Each row is a point on a landscape with many peaks, with its height.
A climber steps from a point to the highest of its 2 nearest points, and stops where none of them is higher. Distance is the straight distance between rows; heights are no part of it.
Z418: 0.754,0.682,-1.681,1.328,-1.188,-1.000,2.782,-0.192,-0.637,0.877,-3.100,-1.569,-0.117,-1.157,1.564,-0.774,2.338,-1.298,1.625,-0.187,2.513,0.110,-2.016,-1.194,-2.187,1.672,-0.268,2.519  (h 631)
Z922: -0.080,-0.535,-0.266,1.843,1.410,1.047,-0.680,-2.037,-0.877,1.007,-0.921,1.453,0.389,2.158,2.820,-0.714,-1.446,-3.282,-1.570,-0.889,-0.776,0.008,3.606,0.030,2.651,2.891,1.086,0.839  (h 197)
Z502: -2.825,-1.328,-3.492,0.787,-1.794,0.189,-2.558,-1.156,-0.229,-0.348,1.925,-1.883,2.976,0.122,0.789,-0.265,2.945,0.498,3.177,2.284,2.195,-0.497,0.966,2.727,-1.935,-3.877,2.025,-2.331  (h 150)
Z99: 0.904,3.874,-0.827,2.264,-1.882,0.813,-2.041,-1.729,2.247,3.256,1.426,2.915,-5.154,3.518,3.855,-1.306,-1.200,-0.008,-1.948,0.014,-3.265,2.748,1.823,-4.177,-1.696,-0.188,-1.597,1.938  (h 300)
Z360: 1.105,0.558,0.230,0.910,-0.645,1.607,4.628,0.470,-0.635,2.479,-0.397,1.812,-1.245,-2.270,2.709,-0.169,-4.079,-0.881,-0.744,-0.250,-3.905,1.400,-1.039,-2.297,-3.150,2.540,2.390,-0.823  (h 642)
Z671: -0.434,0.219,2.796,0.616,2.807,-1.116,3.567,2.283,-1.616,1.800,-3.759,-2.335,-2.016,0.275,-2.106,0.041,0.631,-0.743,-1.321,-0.110,3.949,2.829,-3.198,-1.423,-0.036,-1.579,-0.159,-1.351  (h 530)
Z342: -2.408,-1.142,0.227,-0.045,-0.668,-0.567,1.858,-2.140,-0.881,-0.241,-0.017,-1.525,3.250,0.065,-0.480,-1.535,2.535,-2.697,-0.845,-0.392,-2.075,-2.823,-0.955,3.806,6.792,1.249,2.072,-1.545  (h 503)
Z287: 2.232,-0.815,0.709,-3.042,0.304,0.723,-0.348,2.907,0.492,-2.343,-2.054,-0.777,-0.743,-4.012,-0.289,4.034,-2.252,1.073,1.433,0.448,-0.140,-0.575,1.237,0.750,-0.613,1.345,1.276,2.695  (h 242)
Z186: 0.462,-0.075,-2.306,3.771,0.761,-2.647,2.644,-1.561,-2.184,2.967,-2.155,-1.900,-1.620,-0.680,2.850,-3.242,-0.364,-2.553,-1.355,-1.461,0.953,-1.398,-1.361,-0.998,-0.895,0.334,2.111,-0.674  (h 372)
Z659: 3.861,1.998,-1.444,-1.637,-1.100,-0.389,2.695,2.029,3.706,-0.883,2.078,0.647,-0.142,0.804,-1.726,0.143,-0.117,0.726,-2.893,1.786,-1.590,-1.296,-2.968,-3.409,-1.321,1.291,-0.713,-0.601  (h 429)
Z325: 2.179,0.573,-1.175,2.114,0.722,1.182,4.325,0.848,0.565,2.358,1.179,1.125,2.076,-0.808,1.385,-0.510,-2.595,0.061,0.148,-0.990,-0.749,1.975,-1.507,-1.795,-3.767,1.407,0.836,-0.751  (h 659)
Z178: -2.408,1.499,0.704,-0.488,-5.794,0.056,-4.079,-0.938,0.728,-1.811,0.652,2.867,-1.910,1.595,0.115,-2.410,3.553,1.175,1.423,1.306,-2.425,-1.736,-0.028,1.747,0.732,-2.110,0.263,0.293  (h 391)
Z937: -2.778,-0.231,0.524,-0.233,-5.382,1.562,-0.429,0.032,0.049,-1.062,0.459,2.566,2.096,-0.715,1.103,0.142,2.543,-1.151,2.345,1.744,-3.703,-0.581,1.428,3.466,1.927,0.164,2.906,-0.583  (h 465)
Z985: 1.556,-2.430,-0.512,-1.965,5.540,0.409,-1.353,0.953,-1.716,-1.147,0.545,-2.236,2.811,-0.008,-2.094,3.312,-2.476,0.191,0.351,0.973,4.331,-0.405,2.270,1.814,0.712,-0.798,1.856,-0.740  (h 316)
Z561: -0.084,-1.663,0.225,-0.839,3.818,1.647,-0.784,-0.721,-1.998,1.131,1.211,-0.320,3.791,2.910,-1.179,1.622,-1.251,-1.413,-0.261,1.349,2.949,2.238,2.718,3.214,1.830,-1.468,3.044,-1.464  (h 375)
Z856: -0.695,-0.970,1.884,0.398,1.393,-0.195,0.241,-0.036,-2.041,1.940,1.319,0.112,0.766,-0.548,-2.047,-2.188,-1.646,0.738,-0.710,-2.114,-1.006,0.151,-1.790,1.023,0.621,-1.983,-0.081,-1.887  (h 340)
Z16: -2.045,-1.513,3.784,-1.536,-1.716,0.478,6.170,0.243,-0.759,0.030,-3.533,-2.554,2.297,2.465,-1.105,2.180,3.729,-1.128,0.837,0.308,3.456,2.150,-1.725,-0.243,1.500,-0.865,-2.070,-2.399  (h 623)
Z471: 0.528,2.757,-0.763,-0.335,-2.322,-2.157,2.205,1.224,2.060,-0.514,-2.201,-0.298,-2.897,1.412,-0.670,-1.478,3.658,0.621,0.024,0.688,1.581,0.103,-4.056,-3.489,-1.605,0.340,-2.956,1.675  (h 636)
Z176: 1.612,-1.627,-0.792,-1.727,3.551,1.150,-1.741,1.387,-0.165,-0.953,0.292,-0.224,1.170,-2.840,-0.472,3.359,-2.950,1.106,2.340,1.380,1.210,-0.006,2.532,1.547,-1.727,-0.009,2.815,0.366  (h 269)
Z275: 3.069,3.324,-1.560,3.451,-0.198,0.411,-2.738,-2.617,2.919,2.128,2.323,1.360,-5.528,1.124,3.447,-0.258,-1.801,1.322,-0.758,-1.001,-1.216,0.817,2.364,-2.877,-4.403,0.474,-2.045,3.332  (h 283)
Z569: 1.174,-0.499,-5.495,1.116,1.191,-0.915,-0.537,-1.781,1.536,-1.382,1.777,-1.129,1.716,-0.562,1.232,-1.495,0.542,-0.523,-1.406,-0.375,-0.199,-3.657,0.764,-1.314,0.251,3.572,-0.756,1.587  (h 303)
Z602: -2.529,-0.520,-0.585,1.405,0.886,-1.792,-0.750,-2.799,-2.431,1.386,0.081,-0.994,0.223,0.524,0.661,-3.158,0.358,-1.781,-1.921,-1.756,-1.739,-2.364,0.045,2.399,5.728,1.217,1.551,-0.415  (h 428)
Z296: -0.021,-0.259,3.212,-1.925,1.189,0.799,0.640,0.899,0.290,-1.295,-0.212,1.297,-0.095,0.560,-1.448,1.059,-1.579,-1.030,-3.355,0.073,-3.270,-1.679,0.939,1.890,6.178,1.056,2.037,-0.955  (h 157)
Z34: 3.443,-0.949,-0.923,-0.031,3.124,1.771,4.319,0.760,1.693,-1.429,2.737,0.795,5.057,0.025,-1.607,0.984,-2.564,0.264,-1.045,-0.991,-0.504,0.448,0.789,-0.954,-0.555,3.657,-0.169,-0.844  (h 532)
Z118: -3.030,0.595,-1.006,-1.071,-1.775,-2.627,-3.022,-0.892,-0.674,-0.710,2.762,-2.429,-1.140,-3.133,-1.122,-2.421,-1.312,2.853,-0.564,-0.387,-3.536,-5.974,-1.953,1.408,2.510,-1.201,0.908,-0.665  (h 204)
Z898: -1.175,-0.299,1.449,1.743,1.892,0.957,0.242,0.087,-2.436,4.196,0.079,-0.395,1.096,3.418,-0.173,-1.093,-2.086,-1.290,-0.541,0.202,2.676,4.202,0.643,1.736,-0.144,-4.903,2.806,-3.749  (h 467)
Z229: 0.467,-1.223,-0.469,-2.000,3.221,-1.038,-3.399,1.001,1.097,-1.826,4.124,0.112,2.402,1.780,-4.877,-1.025,-0.455,2.498,-1.432,0.108,-0.265,-0.480,0.912,1.785,4.659,-0.960,-1.361,-1.471  (h 250)
Z842: 0.856,-0.289,1.017,-0.546,0.299,3.644,4.219,1.821,-1.059,0.068,-0.031,-0.308,4.806,-3.729,0.137,1.772,-2.013,0.098,1.642,-0.308,-0.992,1.271,0.167,0.207,-3.329,0.283,2.014,-1.247  (h 529)
Z837: -1.566,0.961,-0.773,-1.408,-7.585,0.323,-0.474,-0.144,0.928,-2.954,-0.045,1.050,0.192,0.031,1.114,-0.929,3.568,-0.785,1.547,2.698,-2.740,-1.890,-1.656,1.827,-1.089,-1.215,1.347,-0.283  (h 427)
Z505: -0.419,0.961,2.528,-0.885,-1.705,0.529,1.766,-0.615,0.684,-2.535,-1.569,1.034,-1.693,1.872,1.128,1.143,0.413,-2.050,-2.839,-0.175,-3.475,-2.446,-0.027,-0.308,5.217,3.006,0.744,-0.308  (h 174)
Z983: -3.543,0.551,-2.026,0.155,-3.505,-2.530,-4.339,-2.528,0.255,-1.442,0.746,-1.721,-3.934,1.086,0.912,-1.898,2.223,0.740,-0.655,0.632,-1.979,-4.348,0.040,1.835,3.402,-1.426,0.674,0.464  (h 302)
Z319: 3.281,1.419,-3.346,2.163,1.256,1.048,4.136,2.182,1.652,0.412,1.756,-1.177,2.383,-1.211,-0.756,-0.441,1.334,1.435,2.169,1.469,3.421,1.571,-1.217,-1.013,-5.554,-1.872,1.298,-0.324  (h 464)
Z907: -0.848,-0.208,3.274,-2.480,-1.526,-0.173,2.329,2.273,-1.472,-1.556,-4.521,-2.308,-1.762,-3.188,0.062,1.424,-1.390,-1.361,-1.780,1.112,-1.323,-1.814,-1.557,1.833,2.517,-0.390,3.250,-2.536  (h 170)
Z30: 0.836,-0.555,-1.788,1.933,1.694,-1.027,0.252,-1.181,-0.294,2.661,2.647,-0.962,1.316,-3.486,-1.233,-2.883,-1.573,2.227,-0.559,-4.177,-0.128,-1.052,-2.415,-2.219,-2.893,0.717,-3.411,1.897  (h 685)
Z378: 0.255,-1.931,2.839,-2.942,-0.013,0.709,0.847,1.233,0.165,-3.704,-2.224,0.041,1.677,0.816,-1.004,3.928,0.515,-0.739,-0.371,0.548,0.212,-0.310,0.904,0.999,3.105,2.247,-0.705,0.557  (h 200)
Z681: -0.812,-1.298,1.446,-2.272,-0.025,-2.138,-4.008,0.371,0.582,-2.103,1.497,-0.539,-0.290,0.793,-4.727,-0.821,1.514,2.328,-0.840,-0.645,-0.510,-1.691,-1.684,0.974,2.830,-2.629,-2.349,-0.427  (h 327)
Z210: 2.173,0.158,-2.915,2.697,4.175,-2.011,-0.590,-0.302,0.524,1.426,-0.743,-1.192,-2.230,3.290,2.694,-0.189,1.327,-3.403,-1.428,1.794,5.390,1.786,3.744,-1.380,-0.869,0.249,1.323,-1.203  (h 235)
Z877: 1.599,0.843,1.059,-0.395,-0.059,1.082,2.635,0.964,1.451,-1.123,-0.205,1.580,-1.240,1.179,1.417,0.731,-2.919,-1.922,-3.603,1.015,-3.453,-0.638,0.367,-2.041,1.898,3.546,1.666,0.155  (h 183)
Z785: -0.033,0.944,2.510,-1.207,1.300,-1.060,2.482,3.817,-1.389,-0.342,-2.907,-3.718,-1.610,-1.617,-4.248,-0.794,1.147,1.113,0.332,0.413,4.087,0.277,-4.698,0.401,-0.041,-4.026,0.245,-1.565  (h 567)
Z636: -0.481,-1.416,-2.676,0.398,-1.367,-0.558,1.296,-0.968,-0.666,-1.100,-0.860,-1.949,2.897,-0.856,1.532,-0.265,0.987,-2.597,0.411,1.375,-0.807,-2.679,-0.051,2.397,2.285,1.215,2.232,-1.066  (h 603)
Z206: -1.129,0.171,2.643,-1.120,-2.267,0.744,1.047,-0.298,-0.449,0.910,-2.705,1.579,0.739,-0.951,-0.587,0.277,0.517,0.876,1.227,-2.813,0.034,1.854,-1.706,-2.084,-1.453,1.292,-3.895,2.226  (h 558)
Z884: -0.771,-0.530,-4.337,2.670,-0.184,-2.564,1.187,-1.438,-2.198,1.492,-0.518,-4.079,-0.058,-3.097,2.653,-2.653,0.941,-0.726,0.377,-0.603,0.793,-3.577,-1.970,0.335,-1.579,0.687,0.527,0.374  (h 355)
Z32: -0.956,-0.978,2.589,-0.095,3.101,-0.078,0.873,-0.120,-2.398,2.480,-1.986,-1.115,-0.763,2.904,-1.222,0.775,-1.570,-1.580,-1.347,-0.083,3.559,3.772,-0.766,-0.645,0.384,-2.246,0.204,-1.973  (h 501)
Z511: -1.754,-0.315,1.127,-0.951,1.102,-0.573,-2.791,-1.938,-3.024,2.519,-3.720,-0.077,-2.532,1.831,1.076,1.949,0.892,-1.047,2.585,-1.269,5.440,2.107,1.329,-0.510,-1.765,-1.068,-2.185,3.122  (h 566)
Z395: 0.064,2.607,1.971,0.568,-2.823,2.158,5.597,2.358,-0.363,1.894,-1.241,0.486,-1.900,-4.273,2.012,0.630,-2.274,-0.199,-1.851,1.134,-3.445,2.296,-1.914,-2.032,-4.014,-0.340,0.898,-1.397  (h 630)
Z690: -2.076,-2.208,1.727,-1.188,1.679,-0.132,-4.341,-2.679,-3.348,2.186,-1.019,0.153,-1.952,4.030,-0.003,1.843,0.653,-0.588,1.231,-0.375,4.060,1.575,2.634,1.801,0.483,-2.601,0.289,0.748  (h 507)
Z990: -2.196,0.270,4.037,0.167,-0.980,1.072,3.537,0.574,0.654,0.901,-1.556,2.039,1.034,2.684,-1.235,0.787,1.668,-0.179,-0.556,-0.135,-0.488,4.203,-1.492,-2.826,-0.265,0.022,-3.178,-1.990  (h 555)
Z117: 1.194,-0.950,-3.202,2.209,2.813,-1.132,-1.631,-1.829,0.655,0.945,0.615,0.238,-0.313,3.463,3.168,-1.671,0.446,-2.627,-2.090,0.466,1.580,-0.432,3.404,-0.305,0.667,1.688,0.581,-0.677  (h 215)
Z557: 1.573,2.266,-1.282,3.833,1.918,-0.875,-3.028,-1.379,1.460,1.631,0.937,-0.298,-5.171,-1.406,3.420,1.019,-1.051,0.624,1.737,-2.038,1.947,1.090,2.201,-1.192,-4.711,-0.021,-2.598,3.683  (h 251)
Z932: 1.854,3.230,-1.321,-1.078,-1.444,-2.613,0.672,1.111,3.973,-0.979,-0.981,0.365,-4.587,3.366,-1.306,0.226,3.207,1.125,-1.348,3.402,1.177,1.766,-1.905,-5.434,-0.835,-0.902,-3.969,0.901  (h 604)
Z58: 0.659,0.124,0.370,1.606,0.414,0.356,0.959,-2.032,-1.425,2.386,-0.285,-0.056,0.536,-1.156,-0.536,-3.094,-1.012,0.518,-1.684,-4.677,-2.091,-1.328,-2.354,-1.855,-0.560,2.782,-3.404,1.920  (h 633)
Z199: -1.532,0.695,0.343,1.842,-0.536,2.528,0.491,0.437,-3.160,1.552,1.731,0.157,1.786,-1.669,1.799,-1.033,-3.039,-1.332,0.292,1.082,-1.522,1.497,1.386,3.476,-2.673,-2.847,4.769,-3.333  (h 559)
Z100: 2.132,-1.423,-0.661,-1.406,1.672,1.187,2.136,1.647,0.059,-1.188,1.704,-0.155,4.432,-2.577,-1.908,1.497,-2.037,1.796,0.899,-1.682,-1.042,-0.956,-0.560,0.300,-1.527,0.672,0.392,-0.756  (h 572)
Z480: 2.826,1.418,-0.378,-0.147,1.368,0.649,5.045,1.929,3.000,-1.174,1.642,0.126,2.611,1.887,-3.097,-0.257,-0.574,1.359,-2.083,0.879,0.500,1.100,-2.529,-1.761,-1.162,-0.849,-1.016,-3.258  (h 453)
Z946: -1.675,0.102,3.910,0.099,-1.509,1.632,1.814,-1.773,-1.017,2.257,-1.876,1.440,1.818,-1.196,-0.953,-1.893,-0.436,0.851,-0.187,-6.090,-2.560,0.357,-1.849,-1.399,0.338,2.891,-4.779,2.639  (h 596)
Z379: 4.628,1.426,-4.239,-0.087,1.270,-0.733,-0.025,1.145,3.019,-2.334,0.995,0.158,-0.256,0.168,0.756,0.490,0.184,-1.166,-2.647,1.554,0.585,-3.212,1.263,-2.785,-1.138,3.958,-0.151,2.136  (h 284)
Z727: -2.277,-2.222,2.951,-1.616,0.236,1.918,-5.884,-0.426,-1.920,1.370,2.406,2.131,0.748,-2.558,-2.209,1.585,-2.418,2.956,2.738,-1.944,-1.618,0.618,1.660,2.208,0.694,-1.805,-0.982,1.785  (h 145)
Z29: 2.780,-0.496,-2.540,0.485,2.253,0.158,-1.337,1.226,1.781,-1.276,0.452,-0.802,-0.204,1.947,1.071,2.347,-0.052,0.216,2.259,3.161,3.542,2.168,2.698,-0.569,-2.612,-0.474,2.283,-0.252  (h 311)
Z343: -1.122,-2.299,0.846,-1.105,1.850,0.115,-2.562,-0.708,-2.930,-0.240,-1.740,-1.192,0.027,3.289,-0.730,1.213,-0.116,-1.735,0.303,1.206,3.345,1.112,1.526,2.906,2.490,-3.137,2.591,-2.026  (h 435)
Z735: 2.255,2.395,-1.352,-0.428,-0.609,-1.453,-1.706,0.033,4.069,-0.612,1.216,2.501,-2.499,5.452,0.009,-0.778,1.630,0.260,-1.539,2.448,0.067,2.161,0.864,-5.075,-0.438,0.064,-3.632,0.506  (h 568)
Z141: -0.928,-0.098,2.985,-0.799,0.090,1.582,4.091,0.445,1.133,-1.218,-0.974,-0.300,2.908,4.116,-2.237,1.340,2.882,-1.072,-0.290,0.746,1.488,2.846,-0.281,-0.586,2.282,0.005,-2.614,-2.862  (h 583)
Z568: 1.165,1.490,0.418,1.497,0.960,1.999,2.398,-1.052,1.048,0.540,0.736,3.738,1.386,2.315,3.215,-0.163,-1.214,-2.750,-3.404,0.482,-3.278,1.234,3.571,-1.369,3.469,5.369,1.250,0.295  (h 188)
Z689: -1.465,-0.647,4.769,-1.520,0.707,0.360,1.908,1.034,-2.527,-0.275,-2.585,0.356,-1.728,-0.415,0.006,1.526,-3.107,-1.633,-2.236,-0.526,-2.267,-0.366,-0.912,1.094,3.878,0.164,2.446,-1.537  (h 152)
Z450: -1.649,-1.148,-0.257,-3.217,-0.695,-1.717,-1.950,0.831,-0.599,-2.793,1.285,-2.448,1.267,-4.490,-3.079,-0.466,-0.604,3.260,0.167,-0.191,-3.076,-4.730,-3.510,1.653,1.691,-0.531,-1.127,0.207  (h 261)
Z225: -1.237,-0.726,2.125,-1.284,-1.079,0.201,5.579,1.170,-1.011,0.439,-3.705,-2.390,2.450,-1.802,-0.786,1.249,3.321,-0.285,2.036,-1.881,4.498,1.595,-3.190,-0.304,-1.760,0.018,-2.308,-0.201  (h 673)
Z633: -0.386,3.424,1.234,1.146,-1.996,0.784,-3.073,-1.918,2.375,1.343,1.179,4.942,-3.341,4.799,1.009,-1.510,0.836,0.617,-0.438,0.054,-2.920,2.970,2.809,-1.987,0.999,-0.429,-1.697,1.565  (h 312)
Z355: -1.050,-1.645,-0.930,-1.122,-1.520,2.451,0.299,-0.525,0.063,-1.146,-0.412,-0.331,3.180,0.516,1.649,1.131,0.556,-1.989,2.208,3.094,-0.807,-0.159,1.599,3.708,1.673,-0.149,4.586,-1.296  (h 523)
Z559: 1.777,-0.643,-1.568,-0.608,1.625,-0.053,-0.813,0.779,0.214,-1.772,-3.428,0.494,-1.228,1.236,2.831,3.991,1.927,-2.136,3.182,2.674,4.891,2.420,3.631,-2.584,-0.965,3.261,-0.899,3.327  (h 364)
Z536: 2.719,1.679,-0.480,-1.147,0.746,-0.249,2.577,2.831,3.514,-2.095,-0.232,1.596,-2.179,0.826,-0.798,2.554,-1.154,0.350,-2.230,3.235,-0.948,1.748,0.177,-4.203,-0.253,2.701,-1.780,0.719  (h 410)
Z385: -0.175,-1.316,-1.456,3.290,2.342,-2.030,1.248,-2.171,-1.730,1.934,0.671,-0.765,0.803,1.081,0.848,-3.713,-1.013,-2.596,-2.406,-1.975,-0.873,-1.053,-0.631,0.540,1.142,1.251,1.221,-1.822  (h 387)
Z731: 3.465,1.712,-1.114,0.424,1.879,0.122,-2.345,-0.195,3.321,0.324,3.649,3.188,-0.240,3.816,-0.974,-1.457,-0.234,0.318,-2.786,-0.701,-0.877,1.157,1.374,-3.322,1.123,1.442,-4.378,0.559  (h 519)
Z103: -2.975,-0.662,1.933,1.556,2.176,-0.853,-2.595,-0.956,-3.148,3.623,3.186,-0.144,-0.974,-2.635,-1.089,-3.266,-3.030,1.247,-1.594,-2.448,-2.615,-0.737,-0.602,2.431,2.002,-2.972,1.301,-2.269  (h 399)
Z631: 0.599,1.004,-2.585,3.865,0.283,-0.056,-2.190,-1.377,0.840,0.763,-0.242,-1.555,-4.883,-1.733,5.433,1.572,-1.125,-0.346,2.029,-0.034,1.198,-0.063,2.976,0.359,-4.977,0.279,2.497,2.271  (h 220)
Z612: -4.868,-1.825,-2.696,0.726,-4.210,-0.984,-2.481,-2.921,-1.050,-0.088,0.495,-1.063,0.797,0.424,1.749,-2.533,4.084,-0.269,2.885,1.198,0.941,-1.314,-0.048,2.898,0.774,-2.806,0.702,-0.720  (h 190)
Z116: 2.703,-0.908,-2.884,1.468,5.021,-1.904,-2.818,0.740,0.803,-0.206,1.112,-2.959,-2.263,1.602,2.231,2.047,0.279,-1.598,0.712,2.402,5.764,0.736,3.143,1.082,-1.176,-1.280,2.368,-0.457  (h 268)
Z146: 0.996,1.145,1.531,0.039,0.422,0.048,1.921,0.402,2.122,0.536,0.922,2.580,0.773,3.205,-1.723,-1.355,0.000,0.282,-2.160,-1.266,-1.099,1.790,-1.199,-3.134,0.768,1.414,-3.522,-0.533  (h 531)
Z354: -1.685,-0.296,0.063,-1.006,-2.254,-3.171,-3.967,-1.236,0.034,-1.073,1.312,-2.083,-3.033,-0.590,-3.524,-1.995,1.673,3.447,-0.116,-1.407,-0.038,-3.597,-3.763,0.108,0.449,-2.968,-4.061,0.339  (h 434)
Z203: -1.568,0.054,1.960,-2.775,-3.907,-0.343,-0.783,1.215,-1.845,-1.975,-3.279,-0.835,-2.077,-3.414,0.538,-0.076,0.012,0.021,-0.503,0.727,-3.069,-4.329,-1.903,2.388,2.023,-0.056,2.410,-0.245  (h 194)
Z924: -2.399,-0.580,1.176,1.844,2.575,1.223,-0.759,-0.487,-2.638,3.304,3.275,0.515,2.550,-1.228,-0.132,-2.438,-3.259,-0.199,-0.722,-0.615,-1.684,0.660,1.600,3.844,0.766,-2.972,3.902,-3.420  (h 488)
Z490: -0.008,0.000,0.731,-0.616,-0.055,-0.598,0.473,0.684,-1.439,0.605,-4.533,-1.528,-1.529,-0.647,1.012,1.529,3.250,-0.493,3.231,-0.193,5.308,1.567,-0.553,-1.008,-2.009,0.269,-1.253,3.682  (h 605)
Z881: -1.122,0.462,-0.197,0.773,-1.492,1.617,-1.916,0.264,0.431,0.809,3.266,3.409,-0.042,-0.980,1.110,-1.417,-1.271,0.646,0.516,0.264,-3.717,0.068,1.758,1.715,-0.929,-1.686,2.525,-0.796  (h 81)
Z305: -3.442,-0.046,-1.111,0.349,-2.370,-1.591,-2.292,-1.321,-2.054,-0.640,1.299,-2.189,-1.267,-2.308,0.136,-2.379,-0.579,-0.056,-0.162,2.080,-3.304,-4.186,-1.101,3.444,1.655,-2.311,3.131,-2.560  (h 149)
Z675: 0.956,0.530,-1.257,0.387,-1.843,-1.734,2.457,-0.157,1.311,-0.413,-0.573,-0.492,1.126,0.907,-1.363,-1.274,2.485,-0.234,-0.503,-1.436,0.469,-1.096,-3.199,-1.812,-1.415,1.550,-2.447,0.546  (h 612)
Z2: 2.602,1.420,-3.340,0.025,1.328,-1.014,1.851,2.435,2.455,-2.720,-1.754,-0.450,-1.472,2.440,1.786,2.076,3.046,-1.469,1.460,4.681,5.144,2.045,2.241,-2.840,-1.212,2.190,-0.249,1.612  (h 379)
Z639: -1.503,-0.027,-0.796,1.471,-0.821,-0.199,-1.215,-1.340,-1.575,0.706,2.312,0.283,-0.294,-2.086,2.966,-1.805,-1.716,-0.904,-0.604,0.634,-4.420,-2.486,1.553,3.166,1.741,-0.536,4.835,-1.816  (h 106)
Z468: 1.679,-1.328,0.866,-2.015,2.531,-1.330,0.094,1.433,0.532,-2.585,-1.397,-1.127,0.749,1.458,-2.701,1.227,-0.211,-0.760,-1.480,0.995,2.266,-0.244,-0.123,0.393,2.589,-0.149,-0.313,-0.846  (h 177)
Z6: 2.056,-0.885,-1.781,0.883,1.498,0.370,-3.272,-0.369,1.461,-1.236,-0.265,1.637,-2.273,2.308,3.646,3.618,-0.622,-1.428,2.133,1.727,3.045,2.535,5.264,-1.611,-2.028,0.982,0.566,2.882  (h 342)
Z970: 3.216,0.086,-0.707,0.565,1.301,-0.140,2.566,0.811,1.120,0.764,2.292,0.464,1.394,-2.761,-1.883,-0.397,-1.660,1.247,-0.125,-2.794,-0.503,-0.152,-2.770,-1.491,-3.698,0.600,-1.518,0.327  (h 625)
Z723: 1.802,0.813,-1.383,-0.350,0.008,-0.282,3.320,2.419,2.018,-1.658,-1.221,-0.036,-0.115,0.585,-0.077,2.257,1.393,0.528,0.540,2.873,2.063,2.716,-0.494,-2.697,-1.624,1.833,-0.013,0.347  (h 394)
Z833: 1.035,-2.264,0.354,-0.766,2.138,-0.573,0.588,0.453,-0.634,-0.289,-0.941,-0.911,2.834,0.601,-2.312,1.011,0.840,0.139,0.827,-0.894,3.432,1.101,-0.709,-0.262,-0.620,0.304,-1.769,-0.006  (h 156)
Z818: 0.541,-1.365,0.920,0.319,1.586,1.517,-4.974,-1.192,0.735,1.198,4.619,2.172,0.213,-1.729,-0.346,1.324,-3.244,3.140,1.972,-2.309,-1.935,1.405,2.652,0.468,-0.637,-0.407,-1.870,1.802  (h 90)
Z912: 0.949,1.211,0.230,0.266,-0.950,1.429,-4.260,-0.720,3.576,-1.198,2.566,4.338,-2.480,3.441,1.534,0.313,-0.889,1.524,0.852,0.827,-1.967,2.367,4.085,0.014,0.746,-1.237,-0.163,0.887  (h 332)
Z726: -2.836,-0.097,0.660,-0.842,-3.752,-0.722,-4.281,-1.227,-2.276,-1.796,-3.340,-0.931,-3.371,-0.683,0.889,-0.690,1.390,-0.102,0.116,0.406,-1.493,-3.413,-0.280,2.106,2.931,-1.054,1.344,0.864  (h 231)
Z424: -1.145,-1.192,1.173,-1.373,-0.611,-0.134,-0.200,0.400,-0.973,0.014,1.417,-0.411,2.677,-3.028,-3.013,-1.552,-0.446,2.267,-0.364,-2.711,-1.589,-2.731,-3.524,1.554,1.093,-0.029,-1.654,-1.195  (h 305)
Z744: -1.874,0.515,1.735,-0.418,-1.343,-1.852,-3.096,-0.930,-1.228,0.885,-1.892,-0.551,-3.027,-1.622,-2.417,-2.054,1.261,2.111,0.591,-3.586,0.417,-0.981,-2.479,-1.129,-0.512,-2.058,-5.125,2.253  (h 565)
Z279: -2.846,-0.128,-0.427,1.581,0.076,1.212,-5.237,-2.432,0.619,1.147,5.119,2.130,-0.104,-1.514,0.714,0.325,-1.364,2.795,1.839,-1.350,-3.701,-0.066,3.194,2.907,-0.052,-1.378,0.403,0.520  (h 46)
Z848: -1.702,0.658,3.802,-2.095,-2.825,-0.120,-1.971,0.332,-1.024,0.457,-5.687,0.250,-2.469,-1.299,-0.948,-0.059,2.291,1.874,1.877,-3.080,0.774,0.613,-2.613,-2.132,-1.226,0.159,-4.696,4.117  (h 512)
Z719: -0.543,-1.730,2.635,-3.800,-1.667,1.977,0.294,1.765,0.734,-3.474,-1.721,1.191,2.086,-3.180,-1.052,3.540,-1.279,1.380,1.918,0.086,-2.153,-0.960,0.728,1.874,1.187,0.928,0.998,0.559  (h 222)
Z512: -1.406,0.500,2.152,0.246,-2.908,2.423,2.072,1.503,-2.678,1.220,-0.861,1.228,-0.366,-2.659,1.447,-0.445,-1.912,-0.977,-0.398,0.740,-3.048,1.566,-0.364,1.231,-2.735,-1.770,2.390,-1.798  (h 602)
Z119: -0.855,-2.105,1.789,-3.426,-0.336,2.918,-3.755,0.706,-0.824,-1.328,0.783,1.724,2.890,-2.773,-1.368,3.853,-2.272,2.359,2.715,-0.404,-1.459,0.055,1.884,2.421,-0.780,-0.086,0.324,1.535  (h 193)
Z298: -3.111,-0.384,-3.300,1.311,-4.634,-1.567,-2.490,-4.132,-0.568,-0.600,-1.005,-1.047,-1.295,0.896,2.948,-3.138,4.521,-2.033,1.050,0.942,-1.524,-3.268,-0.043,1.660,2.528,-0.187,0.476,1.393  (h 232)
Z691: -1.625,1.504,1.119,-0.629,-3.851,1.083,-4.251,-0.383,3.327,-1.126,2.540,4.588,-0.231,2.633,-0.916,-0.323,2.484,2.345,3.137,0.667,-2.368,1.132,2.411,0.801,-0.234,-1.806,-1.062,1.603  (h 360)
Z248: -0.802,-0.638,1.717,-1.600,-1.106,-1.014,3.451,2.167,-1.775,-0.479,-3.545,-3.142,0.643,-3.062,-3.328,-0.124,2.893,0.360,0.711,-1.114,2.957,-1.353,-4.788,1.235,-0.214,-0.533,-1.555,-0.896  (h 620)
Z173: 0.696,-0.124,-5.222,3.185,1.789,-2.769,0.748,-2.498,-0.722,0.751,1.223,-3.436,1.250,-3.215,1.782,-1.919,1.249,0.518,0.067,-2.288,2.014,-3.643,-1.220,-1.524,-1.061,3.300,-2.421,2.727  (h 329)
Z668: 4.381,0.016,0.181,-0.245,3.787,0.812,2.114,1.827,2.392,-0.999,2.125,1.331,3.778,1.375,-2.901,1.702,-1.822,1.397,-1.596,-0.785,2.421,2.979,0.035,-2.215,-1.139,0.949,-2.432,-0.895  (h 493)
Z640: 3.261,1.160,-1.566,0.096,1.746,2.309,4.472,3.604,0.245,-0.216,1.978,-0.954,3.009,-3.871,-0.852,1.488,-1.993,1.324,1.964,1.326,0.628,1.702,-0.666,-0.122,-6.110,-0.315,2.374,-1.251  (h 495)

For each start below, name the point where the climber stops.
Z287 => Z418
Z639 => Z325
Z569 => Z636
Z557 => Z636

Call two points neighbours if one is among the 2 nearest of the other. Go from one point of each pair to the other, from neighbour to neighbour, staying as high as possible. Name the lowest point that can't be avoided.
Z983, Z744 => Z689
Z325, Z744 => Z848
Z100, Z471 => Z468
Z30, Z325 => Z970
Z30, Z636 => Z379
Z471, Z225 => Z731
Z418, Z471 => Z675
